A landscape with many valleys, sampled at points; each row gives a point and its height.
A ball rolls from a point to whichever of its 2 nearest points has the largest drop for the distance, and stops where none of them is lower. Distance is the straight distance between rows; heights are no part of it.
q685 height 252: [ 22  -4  10  14  32  33  -2  23  -6 -19   5   4 -15  32 -10  26   2  14
   7 -12   1  -4 -24  12 -39   8  14 -21  13   5  12 -14  20   2 -10 -25
 -24 -12 -20  28  -2   4 -20   8 -14  12 -20 -28   8 -12  13   1  31 -21
  -1  -3 -45 -11  28  12 -13  31  -5  -1]
q592 height 273: [-14 -16 -35 -13  44 -13 -14   0  -2 -27  16 -21  13  11 -14 -19  -8   4
  14  17   5 -23  20  -7  36 -23   4  10 -16  -9 -11   5  -8  25  21  -9
   6   2  18   2   2 -15  -2 -18  15   9  -5  28  23 -53   0 -14  -1   4
  36  15  -2  12 -11  -6  -7   0  11 -13]
q946 height 488: [  0   1  19   1 -60  -5   4   4   3  17   8  21  -1  -7  -4 -15   6  23
   5  -2 -13  17 -23  -3  -5  10 -19  -6  21  26 -11   1  25  -7  -4  29
   5  16   0 -15 -20 -13   2   9  -8 -17  -9  -8   4  52   7 -15 -28   5
 -37  19  22 -30   5  17   5 -22   0  25]
q983 height 442: [  8   8  -7  12  32  29  -4  -2   2 -10 -10 -10  -8  11  -4  36   3   2
  -2  -8   9 -33  28  22 -14  15  23 -12  -2 -33  17  -4   0 -14   2 -21
 -23   3 -13  22  15  10 -13 -12  11  28   9 -17 -27   1   3  25  18 -11
  30 -10 -21  21  18  -9  -9  16  -6 -14]
q405 height 377: [  0  -2 -13   2  15  10   2   5  -9 -10  -4  -3  -4   5 -11  -9   0  12
  -3  -1   2 -12   2  -9   1   1   6 -12  -2   2 -17   5  11  18   6  -3
 -14 -11  -2   7  -7  -2  -4 -12  -1  10 -10  -2   6 -20  16  -4  16 -10
  22  -5  -4  10 -10  -6  -9   7   0 -16]
q643 height 281: [ -1 -14 -20  -2 -18 -20 -14  -8   0  -9   7  -8   7  -7 -15 -26   9  32
  -7  -1   7   7  14   2  39 -15   5  19  -4   0 -33   5 -10  10   6  16
   9  22   0 -21  -2  -8  -3  -2  20 -14 -11   0  15  -1  -2 -25 -31  19
  21  19  20   5 -28  13  -3 -21  12  -3]
q239 height 141: [  8  13  23   4 -35  13  16   7  -1   6   8  14 -17 -17 -10   0  15  21
   3 -18   0  -5 -11 -14 -20   5 -13 -18 -10   1  12 -11  31 -16 -22 -12
 -11  15 -20   8 -22 -14 -12   3   1  13 -14 -16 -28  55 -11   2  -7   3
 -10  10   4  -6  25  15  -1  -4   9   0]
q959 height 216: [  4   9  16   1 -20  16  17  16  -1  -5   6   3 -11  -9 -16   2  18  24
  -3 -28   0  -1  -5 -12 -19   8  -8 -20 -17   3  18  -7  39  -8 -24 -17
 -21  19 -22  11 -13 -12 -15   3  -1  18 -13 -25 -32  54 -10   7  -6   4
   3   6  -5  -4  25  15  -2   7  16  -9]
q478 height 221: [ -2  -9  -9   7  -8   3  18 -25  16 -17   5 -35  10   3   4 -14  27   3
  -1   1  22  -6  28  -1  32 -14  17  34 -12 -43  -3  -9 -29 -11  15 -27
   2  17   1 -29   6   1  -7 -10  13 -18  18   7 -14  -3 -34   9 -25  26
  40  -2  29  25  -5   5   4 -21  -2   1]
q808 height 456: [  7   9  10  -5  21  -7 -12  17  -1  10  11  12 -15  15   8  19 -25 -17
   1  14  -6  -1 -41   3 -50   6 -14 -17  30  25  12  -3  23  17  -7   7
 -12 -20  -7  32  -4   0   7   3 -30   5  -1  -3  26 -24  37 -11  24 -30
 -47  -7 -37 -19  -4   0 -12  17   0  -9]
q70 height 57: [-16 -22 -25  -8  12 -20 -16 -17  10 -23  22 -21  22   5  -7 -31   2  13
   4  12   6   1  25   0  52 -40   1  34 -11 -11 -19   0 -42  17  29  -2
  21  19  10 -31   4  -6   5  -8  19 -25  -4  28  16 -26 -19 -19 -20  26
  17  13  28   9 -16   7 -12 -12  13   1]
q399 height 263: [-15 -10  -7  -5 -20 -32 -13 -15  -1   9   1   1  23 -15   2 -30   6  13
 -17  -1   4  18   7  12  35 -13  -1  15  13  20 -23  17 -33   7  17  23
  19  13   7 -33  10  10  14   8   8 -24  -6  10  18  10  -5 -16 -18  28
  -3   9  24  -5 -26   4  -3 -28   4   9]
q975 height 351: [-12  -8 -32 -17  50  -4  -5   5  -8 -24  13 -14   8  15 -12 -12 -13   6
  11  18  -2 -19   0 -11  24 -19   7  -6  -5   0 -14   4   6  24  14  -6
  -2 -11  23   6  -6  -4   0 -16  12  11 -10  13  33 -53  18 -18  13  -3
  28  10  -7   7 -17 -11 -12  -3   2 -21]
q939 height 361: [ 12  16   8   0 -36   7  15 -10  -8  25  -2   6 -10 -25  14   7  16   2
   0 -10  15  -7  14  -4  -2   2 -10  10   2 -15   8 -12  -8 -35 -18 -13
  10  11  -3  -2  -4   4  -3   6  12  15   9   4 -16  50 -27  11  -6   4
  -4  -9  27  13  23   0  11 -16  -9   9]
q489 height 479: [ -5   6  10  -1   9   0  -1  -2  -1  -1  -1   0   4  -2  -8  -7  -1 -15
  -6  13   5 -15  -1   2  -4  -1  -5 -11   5   6 -15  19 -13  16   4   7
   1 -20  13  -2  -2   1  10 -15  -1   6  -1  20   3 -30  16   3  22  -5
  -9  -9  -3   4 -15 -19   0   1  -2  -9]
q123 height 339: [  5   3   2  -3  -6  14   1  13  -5   3   8   9 -15  14  -2   0  -5  10
   7   3  -8  -2 -30 -15 -31   6 -13 -20  10  19  -1   5  33  15   0   5
 -20  -2 -17  14 -12 -12  -3   0 -23   2  -7 -10  13  10  25  -9   7 -19
 -25 -10 -19 -13   4   9 -11   6   0   4]
q810 height 248: [ 12   4   0   4   8  25   6  12  -7  -9  -5   3 -14  11 -12   7   5  16
   0 -11  -4  -6 -18  -6 -25   7   1 -21   1   4   4  -2  31   8  -6 -13
 -25  -2 -17  16  -6  -4 -12   2  -8  12 -13 -22  -4   7  11   2  18 -12
   5  -9 -22  -3  16   6  -4  16  -3 -11]
q642 height 321: [ 10   4  21  -2  33  -2 -13  20  -3  24  -1  29 -22  -7  12  32 -34 -39
   4  17 -13  -4 -39   3 -50  12 -11 -15  11  16  30  -8  10  -9 -23  -3
  -5 -30  -9  41   7  15   5   5 -16  14   7   6   0 -28  29   2  31 -31
 -61 -12 -30 -14  11   6   3  35 -12   6]
q468 height 295: [  1   6  -4   1 -12   9  14  15   1  -5   3 -20 -18 -10 -25   4  18  29
 -14 -40  16   0  18  -2  -1  -2   7   6 -22 -17   5  -3  24  -3 -31 -18
 -18  23 -14   1 -10 -13 -13   2   5  11  -8 -25 -31  38 -21  11 -23  12
  35   6  -8  14   6   0   1   3  13 -20]
q813 height 238: [  4   6  15  -2  36 -11 -14  15  -6  10  -9  15 -19  -1   6  24 -33 -45
   4  23  -7  -9 -39   6 -47   6  -7 -11  13  14  19   1   2   3 -13   2
  -2 -32   1  36  12  14   4   6 -17   8   4  12  10 -40  36   1  36 -24
 -56 -16 -33 -18  -7  -3   3  32 -14  -4]
q354 height 229: [ 20   4  47   0   8  22  -1  13   2  33  -3  40 -21 -15  16  32 -21 -19
   1  15 -18   5  -4 -12 -46  24 -11 -14 -14  -3  35 -21  10 -34 -16  -4
   0 -18 -22  31  -9  13   8  -3   2  18  10   0 -18   1   4  20  28 -28
 -36  -3  -3   1  41   0   5  21 -17  21]
q901 height 477: [ -1   8   7   6 -19  -5   6 -21  -7  21   0  -4   4 -14  22   1   9 -22
  -4   5  18  -6  17  10  10   3   3  13  11 -10   3   1 -40  -9   0  -4
  18  -1  17 -20   8  10   4   0   5   9  19  25  -9   9 -20  17   1   9
  -5 -16  20  14   6  -9  11 -15  -4   7]
q941 height 313: [  6   5 -11   5  12  19   7  10  -8 -10  -6  -1  -8   9 -11   0   9  16
  -4 -13   0 -12  -4  -9  -6   4   8 -16  -5  -2  -4  -2  21  14  -2 -13
 -23  -1  -9  13  -6  -3 -11  -5  -1  15 -12 -18  -6  -4  10   2  13 -10
  23  -4 -14   8   4   1  -5  15   2 -18]
q491 height 307: [ 13   4  39  -2  19  10  -4  18  -6  31  -3  35 -18 -14   8  29 -26 -32
   0  17 -19   3 -18  -6 -44  18 -16 -11  -9   2  30  -9   4 -23 -16  -2
   6 -22 -13  28  -6  12   8  -1  -8  17  10   7 -14 -14  12  17  27 -30
 -47 -10 -10  -4  28  -4  11  27 -15  14]
q210 height 426: [ -1   1  -5  -4  13   1  -2  -4  -4  -7   3  -5   1  -1 -11 -12   1  -1
  -3   4   9 -17   7  -5   6   1   0  -4  -4   0 -19  10  -4  14  10   3
  -3 -10   7  -1  -2  -3   5 -16   3  12  -6  11   7 -26  15  -3  10  -5
  16  -3  -3  14 -14 -12  -7   2   3 -15]
q106 height 356: [  4   3  -7   0 -23   3  22   4   0  -7   9 -32 -15  -8 -28  -7  19  32
 -12 -35  22   6  15   2  15  -8   7  18 -24 -21   2   0  11  -7 -27 -13
  -8  21 -12 -13 -12 -14 -14   2   9  -5  -7 -23 -29  39 -30   5 -34  18
  36   6   7  15  -6   6   5  -8  16 -16]
q279 height 391: [ -7  -5   1   0 -52 -25  -5  -8   2  21  -3  15  18 -17  -1 -29  12  33
 -14 -10  -6  26 -12   6  16  -3  -7   6  22  23 -22   4   3   4   2  37
  13  21   5 -38   4   4   5   8  -2 -26  -7  -7  20  41   0 -17 -28  26
 -11  22  34 -28 -14  13   7 -32  -2  11]
q455 height 521: [ 10  -2  -3   5  71  10  -6  10  -8 -25   6  -1  -4  36 -12  19 -27  -8
   4  14   1 -15 -14  18 -17   0  19  -8  10  -2  -2 -12  -2  13   4 -13
  -5 -32  14  19  -4  17   0 -17  -8   3 -16  -6  30 -71  30  -5  36 -25
  16  -1 -44  -6  -5 -15 -24  28 -15 -21]
q822 height 617: [  6   5  -6  17  71  22 -10  -5   0 -28  -5  -7  -3  25   6  29 -12 -19
   1  16   3 -31  10  21 -14  11  27 -14  17 -23  17  -6 -17   6  16 -20
  -8 -28  12  14  22  24   8 -23   2  18   9   1   5 -54  19  19  30 -27
  23  -4 -27  13   2 -17 -22  20 -18 -22]
q284 height 524: [  1   8  14   6 -21  -2   5 -12 -10  20   2   8  -5 -16   5  -2   4  -9
  -7   0  13 -12   9   6   1   5  -2   3  12  -1  -3   4 -20  -5  -3  -2
  12  -7  12 -12  -4   1  -4  -2   7  10   8  20 -10  12  -8  12   9   2
 -11  -9  13   9   6 -12   6 -10  -2   2]
q315 height 236: [  1   7  -9   1   3  18  13   7   5  -9   1 -25  -9  -7 -21   8  15  22
 -13 -32  13 -10  19   4   3   2  15   4 -21 -22   4  -7  16  -3 -20 -18
 -20  19 -10  10  -5 -10 -16  -3   6  13  -3 -27 -29  18 -16  17 -14   4
  40   1 -12  19   6  -2   1   9  12 -19]
q109 height 573: [ 12   6   0  21  77  18  -2   6  -5 -29  -3  -2  -6  33  -1  30 -19 -15
   4  13   3 -23  -3  24 -20   7  25 -12  18 -15   5 -10  -8   6   6 -16
  -4 -36  14  17   9  23   3 -22  -5   9  -5  -4  19 -68  22  16  33 -29
  18  -6 -34   1   0 -16 -24  26 -22 -22]
q445 height 734: [ -6  -2 -25  -1  41  10  -1 -15  13 -26   1 -29   2  18  -7  12  -2  -4
   5   3   4 -31  38   9  15  -1  30  12 -19 -43   8 -14 -12   5  21 -24
 -10   1   8   9  15 -17 -11 -28   9   5  16   3  -7 -35  -2   7  -2  -4
  59   0  -5  27   1  -5  -9   9   5 -10]
q185 height 173: [ 14  -4   3   9  20  30   7  22  -5 -14   0   4 -13  20 -13  16   7  19
   1 -20  -3   2 -23   0 -28   8   9 -24   3   9  19 -11  31   5 -14 -28
 -31   2 -23  20  -6  -6 -16  11 -10  10 -20 -35  -4  10   7  -4  26 -18
  13  -7 -35 -11  23  11 -12  24  -3  -5]
q892 height 418: [ 15  12  11  -5 -27   7  17 -17  -9  34 -12  13  -2 -22  28  11   8 -13
   7   1  15  -3  25  -5  -1   7  -7  14   1 -18  17 -17 -20 -41  -9 -10
  20   8   2  -2   3  12  10  10  16  18  27   7 -22  47 -30  18  -5  -1
  -2 -18  30  21  24  -4  20 -18 -13  17]
q522 height 204: [-12 -10 -12  -4 -13 -24 -16 -16   3   0  11  -9  20  -9   2 -30   9  18
 -14   2   9  12  14   7  42 -16  -2  22   5   7 -24   9 -35   7  17  12
  14  10   6 -27   8   3  10   0  14 -24  -6   9  19  -6  -6 -18 -19  25
   8   9  23   5 -25   6  -7 -23  12   4]
q600 height 562: [ -6   3   5  -1 -28 -16   4 -29 -15  32 -28  18  28 -16  46   2  -3 -51
   5  -4  -3  26  29   3  18   8 -12  19  -7  -1  20  -3 -29 -24   8  15
  36  -4  10 -23  12  27  21  25  16   1  37  21 -29  34 -37  20  -4  18
 -23  -9  32  16  10 -17  30  -6   1  21]
q602 height 146: [ 22   0  58  -1  -4  24   4  14   7  36  -8  44 -18 -22  25  36 -17  -8
  -3  16 -16   6   0 -15 -49  34  -6  -6 -19 -14  39 -23   6 -46 -15  -1
   4 -13 -20  30 -15   9  15  -4  12  23   6  -9 -20  16   1  22  28 -26
 -27  -3   8  10  41  -4   9  13 -12  25]
q117 height 449: [  5   0  -2   3 -28   6   2  23   3  -8   3   2  -8  14   0 -14   6  29
   4  -2 -18  20 -28 -18 -14   6 -11 -17   8  25 -15   7  48  16  -3  20
 -21  18 -11   5 -15 -28   0   3 -29   0 -14 -14  19  22  21 -18 -21 -16
 -15   8  -4 -20  -7  17  -5 -10   5   8]
q839 height 220: [ 13  13  25   0 -39  11  18   0  -3  18   4  23 -19 -26  -2   3   8  12
   4 -10   1  -3  -5 -12 -23   7 -16 -13  -6   1  12 -16  16 -26 -20  -7
   5   8 -13   9 -22  -5 -10   5   9  14 -12 -10 -24  48 -12   4  -1   1
 -20   3  21  -2  28   9   3  -8   0   7]
q40 height 659: [-30  -2 -10   2 -23 -39  -7 -36   0  28 -23  15  30 -20  36 -21  -5 -45
   2  -4  -2  36  22   8  36  -5  -6  20 -14  13   6  17 -32   1  31  22
  31  -9   8 -38  33  24  15  31   9 -25  23  23 -15  32 -27  13   1  44
 -25   1  35  -4  -5  -7  18 -10   8  16]
q193 height 465: [ -1  -4 -10  -4  67   1  -2   3  -7 -25   2  -8   2  26  -3   3 -20 -10
   2  18  -5 -20  -8   4  -3  -6  14  -9   4  -4  -3  -1  -1  17  12 -15
  -3 -29  18  13   1   8   2 -25   0   6 -12   2  28 -64  25  -6  32 -20
  24  -1 -27   0 -14 -15 -22  17 -10 -27]
q49 height 441: [ -1   9  17   2 -45   6   2  13   0   9  10  15 -16   0   0  -2   1  16
   7   0 -15   7 -25 -17 -17   9 -21 -21   5  24   1   4  41  -9  -3  16
 -13  18 -18   9 -24 -26  -5   7 -18   2  -8 -12  -4  48  14 -12 -22 -10
 -30   9   5 -20  12  22  -9  -9   5  19]
q794 height 196: [-19 -20 -42 -16  32 -16 -20   1   6 -32  19 -23  14   7 -18 -23  -8  15
  14  13  11 -18  24 -13  46 -38   7  19 -22 -16 -19  -1 -12  23  20  -2
  12  16  13  -9   0 -20  -9 -12  21  -6  -3  27  26 -40 -10 -18 -16  14
  35  16  10  14 -14   1  -6  -4  18  -7]
q955 height 698: [ -1  -6 -39   2  61  12  -4  -2   0 -28  -1 -24   0  29  -3  18  -9  -3
   6   1  -1 -33  25   6  19  -3  33   2  -6 -28  14 -13  -7   9  15 -28
  -6  -9   9  14  18  -4 -11 -27  11  13   5   0  13 -48  -1   5   8 -12
  63   3 -19  18   4  -9 -13  14   1 -16]
q322 height 515: [  6   2   5  -2 -32  -5   9 -28 -17  34 -24  18  26 -13  44   5  -2 -39
   8   0   2  24  35  -8  15  13 -14  23  -8  -9  17  -9 -33 -35   5  11
  31   7   0 -12  12  22  27  24  18   6  43  16 -35  45 -41  23  -8  15
 -11 -17  33  25  18 -14  27  -7  -7  25]
q402 height 357: [-13  -1  -6  10 -23  -5   2 -29   9   6   1 -15  27  -6  30 -20  23 -15
   0   1  15  17  27  -1  33 -10   4  24  -1 -17  -5   6 -46  -6  24  -1
  24   7  -1 -36  20  20   1  10   7 -30  27  29 -16  16 -40  15 -20  38
  16 -10  35   9   2  -3   4 -18 -10  10]
q732 height 702: [-36  -3 -11   0 -19 -45 -11 -33   2  13 -29  17  32 -20  32 -15  -4 -45
   4   0  -2  32  10  17  32  -6  -2  13  -1  20   1  23 -36   7  34  17
  30 -14  18 -35  33  23  11  36   6 -24  12  17   0  19 -15   2  19  38
 -32   1  29  -3 -24  -7  19 -18   8  13]
q948 height 130: [-14 -26 -34  -9  21 -20 -16 -11   9 -27  22 -23  15   6 -18 -27  -5  15
   9  17  10 -10  24  -3  51 -40   4  29 -17 -19 -18  -3 -26  20  19  -5
  16  23  11 -21   1 -18  -6  -9  22 -14  -7  31  22 -32 -19 -21 -26  23
  29  16  20  12 -14   4  -4 -10  19  -1]
q248 height 347: [  6  -8 -22  -2 -32 -14   0  -5   1 -10   5 -17  -3  -9 -19 -21  16  36
 -11 -14  12  15   8   4  37 -16   3  20 -15  -6 -21   6  -2  -2  -6   4
   0  20  -8 -22  -5  -9  -4   5  18 -19 -13 -13  -1  21 -19 -22 -40  26
  29  19  22   5 -28  17   5 -23  16  -4]
q186 height 82: [ -2  -2 -16   0   7  10  21 -10  18 -20   5 -37  -2   8 -14   5  13  10
  -9 -11  20 -14  36   9  18  -7  28  23 -25 -50   8 -11  -5  -8  -5 -24
 -14  18   0  -9  -3 -18 -15 -15  13  -6  11 -17 -26   3 -24  13 -23  13
  56  -3   5  32  -1   0  -1  -7  12  -2]
q548 height 251: [ 21  10   9   9  51  15  -7  19  -6  -9   3  13 -17  25  -9  33 -24 -16
   4  13   6 -12 -22  22 -43  10  12 -14  22   2   5 -10   1   7  -8  -9
 -11 -32  -1  28   8  18  -2  -6 -17   6 -10  -9  19 -47  28   8  36 -29
 -23 -13 -48 -13  10  -6 -21  41 -17 -11]
q38 height 445: [ -5  -9  14  -1 -56 -20  -2  -2   8  22   3  24  12  -9   0 -19   9  23
  -5  -5 -15  27 -22  -1   5  11 -13  -1  28  31 -22   6  18   2  -2  42
  11  15  10 -29 -11  -7   4   7 -10 -22  -5  -3  17  42   0 -16 -27  14
 -33  16  26 -39  -3  16   7 -26  -4  21]
q302 height 283: [  2   3   0   3  -9  21  14  22  -1 -11   4  -3  -9   1 -21  -3  18  26
  -5 -31  -1  -2  -8 -14 -13   4  -4 -22 -12   3  11  -6  36   1 -22 -18
 -28  22 -21  11 -10 -11 -14   9  -2   9 -17 -29 -26  38  -5   3  -4   0
  19   7 -13   2  11  10   0  13  12 -11]
q22 height 646: [-14  -2  18 -10 -15 -18 -13  -1   3   0 -14   7  10  -9  -1   6 -14 -24
   6  16 -20   1 -24   9 -11   8 -16  -8   9  31 -13  29  -9  11   2  35
  15 -17  21   0  -1  -1   9  18 -13 -10   2  20  16 -24  23 -14  13   3
 -49  -4 -11 -20 -28 -10  21  -6  -5  20]
q156 height 384: [  4  10  -8  10  25  25   0   1  -1  -9 -11  -6  -9   5  -7  16   6   6
  -4 -15   3 -23  14   7  -7  12  19 -12  -3 -16   3  -3  10   0   1 -15
 -19  -3  -7  14   6   2 -14 -12   1  26  -1 -14 -13 -13   2  21  15 -12
  29  -8 -14  13  10  -5  -3  15  -4 -18]
q495 height 557: [ -9  -7   8 -13 -27 -22  -9  15  18   2  -4   3  20  -5  -2 -17  -3   1
   2   6 -29  31 -24  -6   4  -2 -20  -2  16  45 -32  26  15  14   0  51
  12   5  18  -9   2 -13  12  -1 -32 -18 -21   6  45 -21  28 -16 -12  -5
 -38  11  -8 -42 -24   2   7 -15   8   8]
q319 height 616: [-15  -5  15 -11 -20 -26 -16   2  12  -2 -16   4  15 -11  -2  -2 -13 -21
   1  17 -26  12 -24   7  -3   4 -15   1  12  35 -23  34  -7  13   9  42
  19 -10  22  -2   4  -4   9  16 -15 -17  -6  13  34 -27  22 -15   6   1
 -44  -1 -11 -35 -34  -7  19 -14  -3  17]
q516 height 316: [ 20   4   6  10  39  21  -6  22 -10 -10   6   9 -17  32  -9  24 -14   1
   7   2   3  -5 -24  16 -43   8  15 -14  19   5   7 -13  11   9  -8 -14
 -17 -26 -12  26  -1  11  -6  -1 -17   4 -13 -17  18 -32  25   1  33 -29
 -10  -9 -47 -14  19   1 -19  37 -11 -13]
q137 height 420: [-15   1  -4   4 -19 -11   2 -25   0  14  -2  -7  17 -11  33 -12  15 -28
  -2   0  16  11  22   9  27  -6   3  19   5  -7   0   7 -48  -7  10   1
  20  -5  13 -28  15  17   8  11   6 -10  26  28  -8  10 -33  17  -8  25
  -4 -11  25  11   1  -6   7 -13  -3  12]
q546 height 661: [  3   0 -20  13  68  16  -8  -5   3 -27  -1 -18   1  29  -1  24 -12  -8
   8   6   0 -33  20  12   5   3  29  -7   7 -27  14 -15 -12   5  19 -22
  -8 -18  11  17  22   6  -2 -30   4  19  10  -3   7 -57  13   9  19 -22
  45   2 -22  17   3 -14 -19  18 -10 -18]
q213 height 293: [ 12  14  23  -3 -39   4  17  -8  -8  24  -2  26 -14 -27   8   2   7   6
   3  -7   6   0   0  -9  -5   8 -14  -3   4   2  10 -17  -1 -30 -15  -4
  14   2  -2  -3 -16   6  -8   7  11  11  -2   3 -20  48 -19   6  -1   0
 -20   2  29   6  27   1   9 -14  -5  12]
q87 height 395: [  4   5   9  -1 -24  12   7  13  -2   1   9  10 -17   8  -4  -2   3  20
   8  -2 -10   4 -29 -20 -23   9 -15 -23   5  19   3   4  43   5  -2   6
 -21  12 -18  13 -18 -21  -5   7 -19   5  -9 -17  -1  32  15 -11  -9 -12
 -21   2 -10 -15   8  17 -12   1   3  12]
q989 height 140: [-17 -16 -15  -6  -2 -29 -19 -23   4  -9  14 -14  26  -6   3 -37   5   6
  -7   6   7  12  23   6  51 -29  -2  31   1   0 -18   7 -48   7  26   3
  24  14   8 -31   9   4  10  -4  10 -28  -4  18  15 -13 -15 -16 -19  27
  13   5  28   6 -26   7 -10 -21   9   4]
q413 height 342: [  4  -4 -10   2   4  15  11  28   0 -13   1 -11  -9   9 -23   0  16  35
 -11 -29  -4   4 -12 -13  -7  -3   4 -25 -13   9  13  -9  35  11 -29 -21
 -38  24 -11  12  -8 -14  -7  12  -1   3 -14 -38 -24  25  -5  -7  -6  -4
  37   8 -21   2   7   4  -4  10  19 -16]
q577 height 153: [  0  -4 -15   5   3   6  20 -19  19 -22   5 -39   2   7  -6  -3  22   8
  -3  -3  25 -13  32   4  26 -14  24  28 -19 -52   3 -12 -13  -8   6 -30
  -7  16   2 -22  -4 -11 -11 -15  11 -10  12  -1 -20  -2 -28  10 -24  18
  51  -3  19  31  -5   4   4 -14   8  -1]
q681 height 411: [-11  -3 -16  -5  58  -6  -5  -1  -6 -23   2 -12   9  15  -3  -9 -18 -11
   4  23  -1 -20   1  -6   9 -12   5 -10  -1  -4  -8   7   0  21  16 -11
  -1 -21  21   6   0   3   5 -23   4   9  -8  12  27 -61  18  -9  21 -11
  26   4 -14   4 -16 -13 -15   7   0 -23]
q103 height 486: [ -1  -1   4  -1 -31   0  -2  16   4   0   5   7  -3   8  -4 -13   4  22
   4   4 -19  16 -25 -18  -8   9 -18 -17  13  29 -21  17  36  16   3  30
  -8  10  -5   0  -8 -21   9  -3 -27  -5 -10  -4  23   7  27 -12 -20 -12
 -27   7  -2 -25  -7   6   0 -12   4  12]
q250 height 336: [ -5  -6  -8   2 -41 -26  -9 -10  -5  13  -2   6  19 -19   1 -30  15  30
 -18  -7   3  22  -2   9  28  -7  -4  17  17  13 -24  12 -12   0   9  23
  14  20  -3 -34  14  11   7   8   8 -28   0  -3  15  39  -6 -17 -30  31
   1  13  33 -12 -23  12   2 -31  -6   6]
q253 height 165: [ -1   5 -15  -1  14  15  15  -1  12 -13   2 -32 -12   4 -19  12  10  13
 -12 -22  12 -12  31   9  10  -3  26  17 -26 -37   9 -10   8  -4 -13 -20
 -22  16  -8   6  -4 -15 -17 -12   8   7   7 -23 -30   7 -19  16 -17   7
  53  -1  -8  22   0  -3  -5   5  11 -12]
q958 height 407: [  2  -8 -35  -4  21  11   7  22  -4 -13   2 -14  -6  12 -29   3   9  34
  -5 -26  -6   4  -9 -14   8  -7  16 -25 -12   2   5  -7  27  15 -29 -22
 -23  15  -1  17 -13 -14 -16   5   8  -1 -19 -37 -12   3  -7 -17 -12  -2
  54  11 -23   5  -2   1  -5   8  14 -21]
q217 height 678: [ -6   3  16 -12  -8  -7  -3   1  -1   4  -6   5   0  -2  -4  -2 -13 -21
   3  19 -12  -6 -23   0 -16   5 -19 -12   5  21 -13  26  -3  14   3  22
   6 -17  12   6  -2  -3   9   4 -12  -8   0  16  14 -20  25  -7  14  -8
 -42 -13 -14 -13 -21 -14  11  -1  -5   8]
q860 height 375: [ 10   4  33  -1  17  -6 -13  19  -5  34  -1  32 -21 -11  17  26 -32 -42
   5  20 -22   4 -32  -9 -41  15 -21  -9  -3  19  31  -8   9 -17 -19  -1
   2 -24 -11  34  -6  10  12   5 -14  12   8  10 -12 -17  23   2  27 -28
 -61  -6 -16  -8  13   1  14  29 -11  12]
q456 height 525: [ -5  -7   2  -7 -26 -11  -6  14   6  -5   2   2  11   2  -7 -17   3  16
   1   9 -20  21 -16  -9   1   0 -16  -8  15  31 -34  19  20  18   1  39
   0   7  11 -10  -5 -11  10  -3 -23 -14 -17   5  33 -11  25 -13 -20  -7
 -24   8  -2 -27 -19   0   3 -13   2   8]
q742 height 147: [ 12   9  16   4  50   0 -13  17  -4   3  -4  12 -18  11   1  29 -33 -40
   3  16  -2 -13 -35  18 -50   8   4 -12  18   6  12  -6   1   5 -17  -4
  -5 -35   3  36  16  18   2   1 -21   6   1   8  15 -49  35   8  36 -29
 -42 -15 -41 -14   1  -4  -9  38 -20 -13]
q768 height 466: [ 11   6  12  -1 -33   7  13 -22 -12  35 -20  13  11 -20  41  11   3 -29
   6   6  10  12  27 -10   4   7 -15  19  -3 -15  20 -14 -32 -45  -4   0
  27   5   0  -1   4  19  22  18  18  12  37   8 -29  52 -37  20  -8   4
  -4 -20  35  25  26 -11  27 -10 -13  25]
q840 height 481: [  5   5  26   0 -59   3   6   6   3  15  10  21 -12  -9  -3  -5   6  19
   8   1 -12  12 -21 -10 -13   8 -22 -18   8  23  -2  -4  27 -14  -8  19
  -2  16 -13   1 -31 -18   0   9  -4  -1  -7 -12 -10  58   6 -14 -22   0
 -36  13  15 -20  13  22  -1 -16   3  26]
q690 height 401: [  8  -1 -16   0 -34  -3  18  -1   2  -9   8 -26 -14  -8 -23 -15  21  30
 -12 -26  22   9  12   2  28 -11   6  23 -22 -16 -11   4   6  -6 -19  -9
  -4  21 -11 -21 -12 -13 -14   4  14 -16 -10 -18 -18  30 -27  -8 -38  22
  31  12  17  12 -18  10   7 -15  15 -12]
q871 height 584: [-15  -6  13 -13 -28 -24 -21  11  17   6 -13   3  15 -11  -2  -7  -9 -16
   5   8 -36  28 -30  -1   0   2 -21   1  18  50 -25  30   8  13   4  46
  14  -3  21  -3   7  -8  11   9 -29 -18 -18  14  41 -26  25 -19  -4  -7
 -47   7 -11 -45 -27  -1  20 -14   7  13]
q514 height 619: [-22   1  -8   0 -27 -31  -1 -35  -7  25 -23  15  32 -16  42  -6   1 -50
   4  -4  -4  33  32   6  33   1  -9  23 -15   1  13   9 -33  -9  23  18
  37 -10   9 -33  25  24  13  30  16 -16  32  25 -25  29 -36  21  -2  36
 -21  -7  31   3   3 -10  24 -11   6  17]
q209 height 294: [ -6  -4  -9   9 -23   3  10 -27  15  -6   2 -27  26  -6  16 -20  32  -4
  -1   2  22   4  28  -2  36 -11  12  25  -6 -36 -10  -3 -42 -11  23 -15
  14  16  -5 -34  14  13  -2   0   8 -27  29  21 -20   7 -39  13 -25  34
  28  -9  37  16  -2   4   5 -23 -15   2]
q69 height 397: [  1   6   7  -8   4   1  -5  14  -7   8   5   6 -14  13   1   6 -13  -7
   1  16 -10  -5 -34  -5 -37   6 -17 -16  15  17   1   8  21  17  -4  10
 -12 -15  -6  17  -5  -6   5   1 -25   2  -3  -2  16 -13  29 -11  15 -21
 -33 -13 -24 -13  -4  -2  -7  11  -6   0]

Call two points neighbours if one is among the 2 nearest of the other. Go from one point of each pair to the other, from neighbour to neighbour, staying as low as possible. Name the highest point that can't be avoided.
q70 / q186 | q690
q742 / q123 | q808
q186 / q742 | q946
q742 / q185 | q516
q602 / q185 | q860

Where does a ball stop that starts at each point below?
q402 | q186
q955 | q70
q445 | q70
q284 | q239
q106 | q186
q38 | q70
q732 | q239
q495 | q123
q975 | q70
q40 | q239
q892 | q239
q210 | q185

For each start below, name every point that the ball comes to, in order.
q248 | q643, q522, q989, q70
q137 | q402, q209, q478, q577, q186
q22 | q319, q871, q495, q456, q103, q117, q87, q123
